Points on a hilly landscape, in no order, each with its height.
A climber steps from a point to whichever of its 4 nearest points has the largest rise for the distance, and stops where none of them is higher. Distance is the straight distance between rows; heights are no part of it.
Q37 height 680: [76 109 120 102 155 116 83 110 79 78 148 66 34 99 103 129 99 115 100 45 97 103 101 103 89 135]
Q189 height 805: [97 94 102 105 93 94 88 123 101 85 82 107 96 104 83 75 88 105 105 121 102 95 86 90 100 91]
Q699 height 699: [84 127 100 94 130 99 117 68 96 131 119 79 81 100 125 141 117 95 83 61 82 102 135 111 99 123]
Q831 height 558: [120 72 112 118 74 104 74 157 93 61 86 109 121 76 74 51 65 94 125 146 110 103 82 89 100 70]
Q976 height 288: [96 120 82 85 105 88 122 58 112 138 92 114 102 115 112 117 122 98 94 92 101 87 112 99 107 118]
Q578 height 416: [100 90 103 115 100 98 81 132 103 78 89 103 83 94 75 61 84 100 120 117 120 102 73 81 92 103]
Q119 height 549: [79 131 113 96 141 102 111 84 91 114 129 68 62 101 116 143 110 106 88 50 83 101 124 117 93 125]
Q322 height 891: [125 70 81 74 34 100 100 90 120 88 58 128 189 120 104 69 99 84 93 171 125 101 75 106 112 43]
Q333 height 802: [111 90 98 107 68 95 92 116 103 91 69 113 129 101 88 88 88 108 98 135 95 94 98 97 101 69]
Q418 height 315: [108 77 110 119 90 99 73 146 97 64 88 103 94 89 69 54 76 102 127 129 115 98 72 85 96 90]
Q669 height 708: [117 79 94 96 55 99 103 107 104 94 66 118 151 99 99 87 95 104 96 145 98 101 94 99 111 63]
Q619 height 462: [125 89 90 96 43 94 111 79 106 120 62 121 167 109 105 99 108 99 88 136 83 89 110 107 114 60]
Q807 height 114: [100 84 106 114 105 97 75 137 95 66 105 100 75 86 67 49 84 101 128 112 126 103 65 84 97 102]
Q359 height 690: [81 106 117 113 142 110 84 123 77 79 149 70 41 78 93 105 99 110 101 65 102 119 99 97 89 128]
Q92 height 876: [85 131 93 66 155 101 127 40 106 147 116 73 76 127 142 169 123 104 98 36 65 93 161 126 97 128]
Q410 height 390: [81 131 104 74 154 115 114 68 100 120 132 70 54 119 135 153 112 107 95 22 81 92 131 114 94 141]
Q193 height 808: [128 69 76 70 33 97 104 83 121 95 56 128 191 132 104 72 103 83 85 170 119 96 80 110 115 43]
Q653 height 429: [84 102 117 116 129 108 96 113 90 89 136 81 64 79 92 101 108 103 96 87 108 119 95 96 90 117]
Q280 height 296: [92 120 81 82 103 86 131 42 115 155 90 112 114 121 118 120 130 94 89 80 94 89 132 106 102 116]
Q413 height 258: [72 115 115 85 159 122 97 98 83 92 159 75 26 107 117 140 99 114 99 16 101 97 98 98 91 154]
Q364 height 706: [89 124 97 98 122 97 128 58 104 137 116 92 92 99 120 132 125 93 84 68 84 103 132 109 101 123]
Q184 height 776: [91 103 105 111 113 93 103 108 104 95 113 102 77 90 88 83 103 101 97 99 120 110 80 85 99 119]
Q81 height 624: [96 110 88 101 96 91 100 92 111 115 83 112 102 118 99 97 114 99 98 98 95 86 92 93 103 102]
Q537 height 58: [94 109 106 105 118 98 100 99 104 104 118 100 82 89 99 98 111 100 92 85 108 105 91 95 95 127]
Q230 height 804: [134 72 89 81 32 102 107 93 110 95 64 127 175 109 104 76 100 92 89 162 117 105 84 99 114 53]
Q647 height 778: [85 136 89 64 151 99 127 26 103 151 108 75 89 117 140 167 123 103 96 36 66 90 170 125 98 126]
Q543 height 144: [92 97 106 108 115 99 94 114 103 86 117 101 72 80 81 78 102 104 105 98 126 110 78 86 96 117]
Q385 height 888: [91 95 97 109 100 95 91 114 107 92 86 104 91 103 83 75 98 104 109 110 112 95 74 89 104 102]
Q806 height 606: [77 107 123 119 141 106 84 119 78 82 144 75 49 73 88 108 100 110 100 72 109 121 93 96 84 121]
Q615 height 766: [107 84 98 115 90 93 80 131 98 78 74 105 103 98 80 73 85 105 110 126 107 94 81 90 105 88]
Q20 height 688: [93 125 83 81 120 87 133 40 108 151 110 93 101 108 125 147 132 95 89 61 79 102 151 115 92 123]
Q428 height 700: [133 75 79 75 29 97 109 76 115 106 60 130 187 123 108 82 106 88 84 155 107 98 87 104 122 54]
Q314 height 636: [83 124 104 103 133 103 115 80 96 118 129 80 69 97 116 133 112 96 87 58 80 105 122 110 92 125]
Q657 height 832: [132 70 81 82 28 105 105 96 114 84 59 130 179 115 102 66 91 87 93 171 125 106 73 100 111 47]
Q377 height 569: [115 76 106 118 77 101 74 151 94 63 80 104 112 83 75 57 68 102 123 138 110 104 77 90 101 78]
Q890 height 627: [80 116 110 108 143 102 103 101 89 105 131 74 66 91 106 125 108 102 86 67 93 108 106 106 95 124]
Q201 height 635: [95 124 102 98 119 94 124 68 107 133 114 97 93 97 116 125 121 92 85 76 92 104 117 104 99 117]
Q523 height 292: [115 68 110 128 81 103 62 164 90 57 93 104 103 80 66 43 57 96 132 138 114 101 73 95 91 77]
Q49 height 710: [77 112 119 103 148 110 91 114 81 85 142 70 43 96 101 127 102 111 96 58 94 109 97 112 94 123]
Q649 height 447: [128 62 113 120 63 107 75 155 96 52 93 114 135 69 75 47 60 90 126 154 119 105 73 93 92 67]
Q163 height 795: [111 82 101 108 72 98 89 126 101 83 71 112 124 97 83 84 83 102 107 133 95 93 88 97 105 75]
Q924 height 656: [106 85 105 114 83 100 81 143 99 73 79 101 104 90 74 62 76 104 121 129 108 97 78 89 97 85]
Q971 height 570: [89 125 84 90 113 85 128 48 112 150 103 109 102 106 121 123 123 86 84 73 90 98 132 102 95 120]
Q277 height 525: [105 108 78 91 79 77 113 63 118 133 62 115 130 138 110 106 117 101 95 106 88 72 119 111 114 89]
Q661 height 586: [99 107 81 94 83 82 106 76 114 126 72 115 117 129 105 102 110 100 97 105 90 78 109 104 114 93]
Q913 height 687: [130 75 97 93 44 107 105 97 102 97 67 125 162 98 102 84 96 94 96 155 105 103 90 98 110 62]
Q285 height 609: [80 108 115 117 133 105 95 114 86 88 140 78 60 78 95 110 102 102 95 78 105 118 99 103 93 119]
Q380 height 729: [99 108 82 101 89 90 103 89 114 115 74 114 103 120 101 99 114 103 101 108 98 83 96 95 107 96]
Q367 height 618: [75 122 111 102 146 111 103 98 86 99 132 72 56 99 111 133 104 109 91 52 85 106 113 112 96 129]
Q712 height 6: [129 61 102 99 46 114 88 136 102 64 79 125 152 84 87 52 77 85 115 164 125 108 73 94 95 57]
Q444 height 756: [84 133 96 75 152 111 116 56 102 125 128 73 62 124 140 157 117 106 100 26 78 85 142 116 96 141]
Q769 height 764: [111 90 94 104 64 86 99 103 107 106 65 110 136 108 96 94 98 103 93 128 87 91 101 103 111 73]
Q57 height 579: [127 70 100 105 56 106 94 128 101 78 76 123 150 87 87 69 80 96 104 153 110 105 84 89 104 59]
Q173 height 866: [114 84 92 100 49 93 108 97 104 108 65 124 154 103 99 92 96 106 97 136 93 98 99 99 111 66]
Q456 height 388: [78 115 107 83 158 125 101 92 88 98 154 76 34 113 121 151 105 109 98 14 92 90 109 107 92 148]
Q338 height 728: [91 130 97 95 128 96 129 53 100 145 113 92 94 101 124 142 117 95 87 65 79 106 140 114 96 121]
Q11 height 192: [72 112 117 87 158 127 87 106 79 85 170 76 24 104 113 136 96 112 101 17 107 100 99 97 86 162]
Q734 height 830: [98 95 94 105 85 95 90 113 108 90 72 108 105 113 89 84 96 100 106 117 99 92 86 91 102 92]
Q222 height 749: [104 99 90 99 77 84 103 94 103 116 64 114 126 121 98 99 106 110 96 121 88 84 102 102 115 81]
Q697 height 377: [137 59 114 120 54 111 70 159 93 50 101 113 131 65 82 36 53 78 123 161 134 111 58 96 94 64]
Q767 height 677: [116 74 106 118 72 106 79 146 93 67 79 112 122 84 81 60 71 100 114 141 109 99 80 92 101 70]
Q711 height 559: [128 76 85 78 38 100 113 70 115 118 62 129 179 113 106 93 107 93 86 149 95 96 98 105 115 53]
Q968 height 752: [90 131 98 88 133 95 126 51 102 139 114 76 78 106 130 147 121 99 93 51 71 99 150 119 97 126]
Q926 height 727: [97 94 100 110 100 94 90 120 107 87 95 104 87 99 78 74 93 105 108 112 112 99 74 86 102 106]
Q101 height 417: [117 68 106 124 83 103 73 156 96 55 88 106 105 79 69 50 63 101 123 136 111 100 79 93 99 76]
Q39 height 657: [115 93 93 98 53 85 102 95 102 112 60 118 149 112 103 100 102 103 91 135 87 91 110 101 115 73]
Q133 height 281: [97 121 78 87 99 83 124 50 115 147 87 114 113 124 114 117 123 94 97 83 91 82 126 104 106 111]
Q973 height 167: [112 73 104 118 89 101 65 163 94 59 91 99 96 80 66 48 66 102 131 132 114 96 74 92 93 83]
Q554 height 671: [87 135 100 89 145 101 115 67 103 126 126 78 73 108 132 153 114 101 91 46 73 101 137 120 96 124]
Q811 height 166: [92 111 96 105 105 94 109 92 112 116 102 108 87 97 102 101 114 95 91 93 110 102 90 93 98 116]
Q741 height 395: [90 117 104 109 120 97 113 86 99 121 121 93 77 91 108 116 114 97 88 83 103 109 104 96 95 122]
Q643 height 763: [113 81 101 108 70 100 91 135 97 78 74 113 122 89 80 68 78 105 109 139 99 103 88 88 98 76]
Q596 height 746: [80 108 118 112 143 107 89 112 76 83 144 68 49 83 102 122 101 109 99 66 98 115 100 99 95 121]
Q470 height 337: [131 63 108 115 53 108 85 140 97 63 84 117 141 76 83 54 74 91 113 154 120 109 78 92 95 65]
Q817 height 467: [93 91 97 112 100 99 88 125 109 82 101 103 76 97 82 66 92 99 106 111 123 99 73 82 95 108]
Q964 height 123: [91 93 110 122 121 104 85 122 92 80 131 95 65 69 79 82 98 103 106 91 127 119 80 81 88 122]
Q855 height 669: [75 116 117 95 151 117 93 109 81 90 144 68 40 102 106 136 102 110 98 41 94 105 102 104 95 135]
Q475 height 622: [107 100 87 91 67 82 108 81 104 128 60 117 138 123 104 109 110 100 94 121 76 76 122 111 112 81]
Q563 height 767: [90 130 98 74 141 96 131 35 102 155 106 81 89 115 133 158 123 99 92 52 70 97 160 122 100 122]
Q776 height 411: [130 67 92 91 38 111 98 116 110 69 70 126 165 97 94 57 86 83 106 169 130 109 71 91 104 50]
Q783 height 591: [76 125 114 91 154 119 93 100 89 93 147 71 41 111 116 142 104 111 93 40 91 99 110 107 96 141]
Q915 height 823: [106 90 95 104 77 95 95 110 102 100 63 111 122 109 91 87 96 105 98 131 92 87 97 100 109 76]
Q816 height 718: [117 75 104 115 64 103 84 135 98 70 77 115 129 81 83 67 75 101 112 143 101 101 86 91 101 73]
Q212 height 695: [93 104 93 106 103 95 100 104 110 97 91 110 94 106 92 89 99 104 102 105 111 94 88 91 99 101]
Q555 height 239: [86 102 119 118 126 102 91 123 84 85 140 86 59 65 84 95 101 101 100 89 114 128 89 88 85 120]
Q588 height 387: [93 120 95 102 108 92 114 74 108 126 106 108 96 104 109 110 119 93 87 89 101 101 102 94 99 120]
Q387 height 524: [132 68 94 100 48 108 102 114 103 81 69 124 156 95 95 68 91 92 99 157 115 106 83 97 105 55]
Q749 height 641: [129 77 87 91 45 98 110 90 105 102 65 130 174 108 105 93 100 97 89 152 99 101 98 99 115 60]
Q503 height 689: [80 119 118 114 139 105 99 100 86 96 142 75 49 91 104 125 106 104 97 63 89 111 104 105 91 123]
Q315 height 453: [94 111 86 97 100 87 113 76 117 127 86 116 106 118 105 101 120 96 93 96 103 84 98 99 104 105]
Q181 height 442: [83 108 111 113 127 102 100 105 87 98 135 84 71 77 95 109 108 101 93 82 97 118 102 97 93 120]
Q608 height 659: [80 133 100 79 152 102 120 56 103 131 121 74 70 116 129 158 113 103 97 36 68 95 142 115 100 126]
Q46 height 658: [76 109 123 99 152 114 75 120 74 75 155 67 32 96 97 120 95 115 103 47 101 110 93 102 96 132]
Q850 height 485: [80 118 112 107 128 100 102 96 88 106 134 88 70 82 102 118 108 102 89 76 103 113 106 98 93 126]
Q245 height 617: [91 126 103 104 120 99 117 78 96 124 125 90 84 90 112 129 118 94 90 71 94 113 119 105 95 123]
Q109 height 161: [139 64 111 110 51 114 80 147 101 50 93 124 141 76 83 41 63 86 121 163 127 110 64 95 93 57]
Q824 height 818: [97 102 88 101 77 90 102 100 104 111 69 116 114 121 96 99 103 97 99 117 94 88 95 100 106 87]
Q937 height 441: [100 117 80 90 90 80 114 63 115 135 81 114 111 129 107 107 121 98 99 95 95 81 109 102 109 110]
Q252 height 787: [85 126 94 75 145 102 125 42 105 141 115 72 78 118 132 160 119 98 96 42 71 93 157 125 97 122]
Q945 height 859: [104 100 91 101 87 87 100 103 104 102 70 111 107 116 93 91 104 106 102 119 94 87 88 95 110 91]
Q130 height 54: [95 93 108 115 117 103 88 128 97 78 124 95 67 73 70 65 95 100 111 101 128 115 72 84 89 118]
Q453 height 329: [80 128 106 85 156 115 106 86 97 110 135 73 45 111 124 154 107 111 97 29 81 93 120 116 96 137]
Q242 height 755: [120 80 97 103 60 97 98 116 101 84 66 118 144 96 93 84 88 99 102 144 101 103 95 98 109 68]

Where does a climber stop that starts at each point below?
Q119 -> Q92
Q418 -> Q385
Q712 -> Q945
Q741 -> Q92
Q101 -> Q945
Q973 -> Q945
Q456 -> Q596
Q976 -> Q945

Write out the way that a climber takes from each point below.
Q453 -> Q783 Q855 Q49 Q596
Q588 -> Q201 Q364 Q338 Q968 Q252 Q92
Q387 -> Q242 Q333 Q915 Q945
Q470 -> Q57 Q242 Q333 Q915 Q945
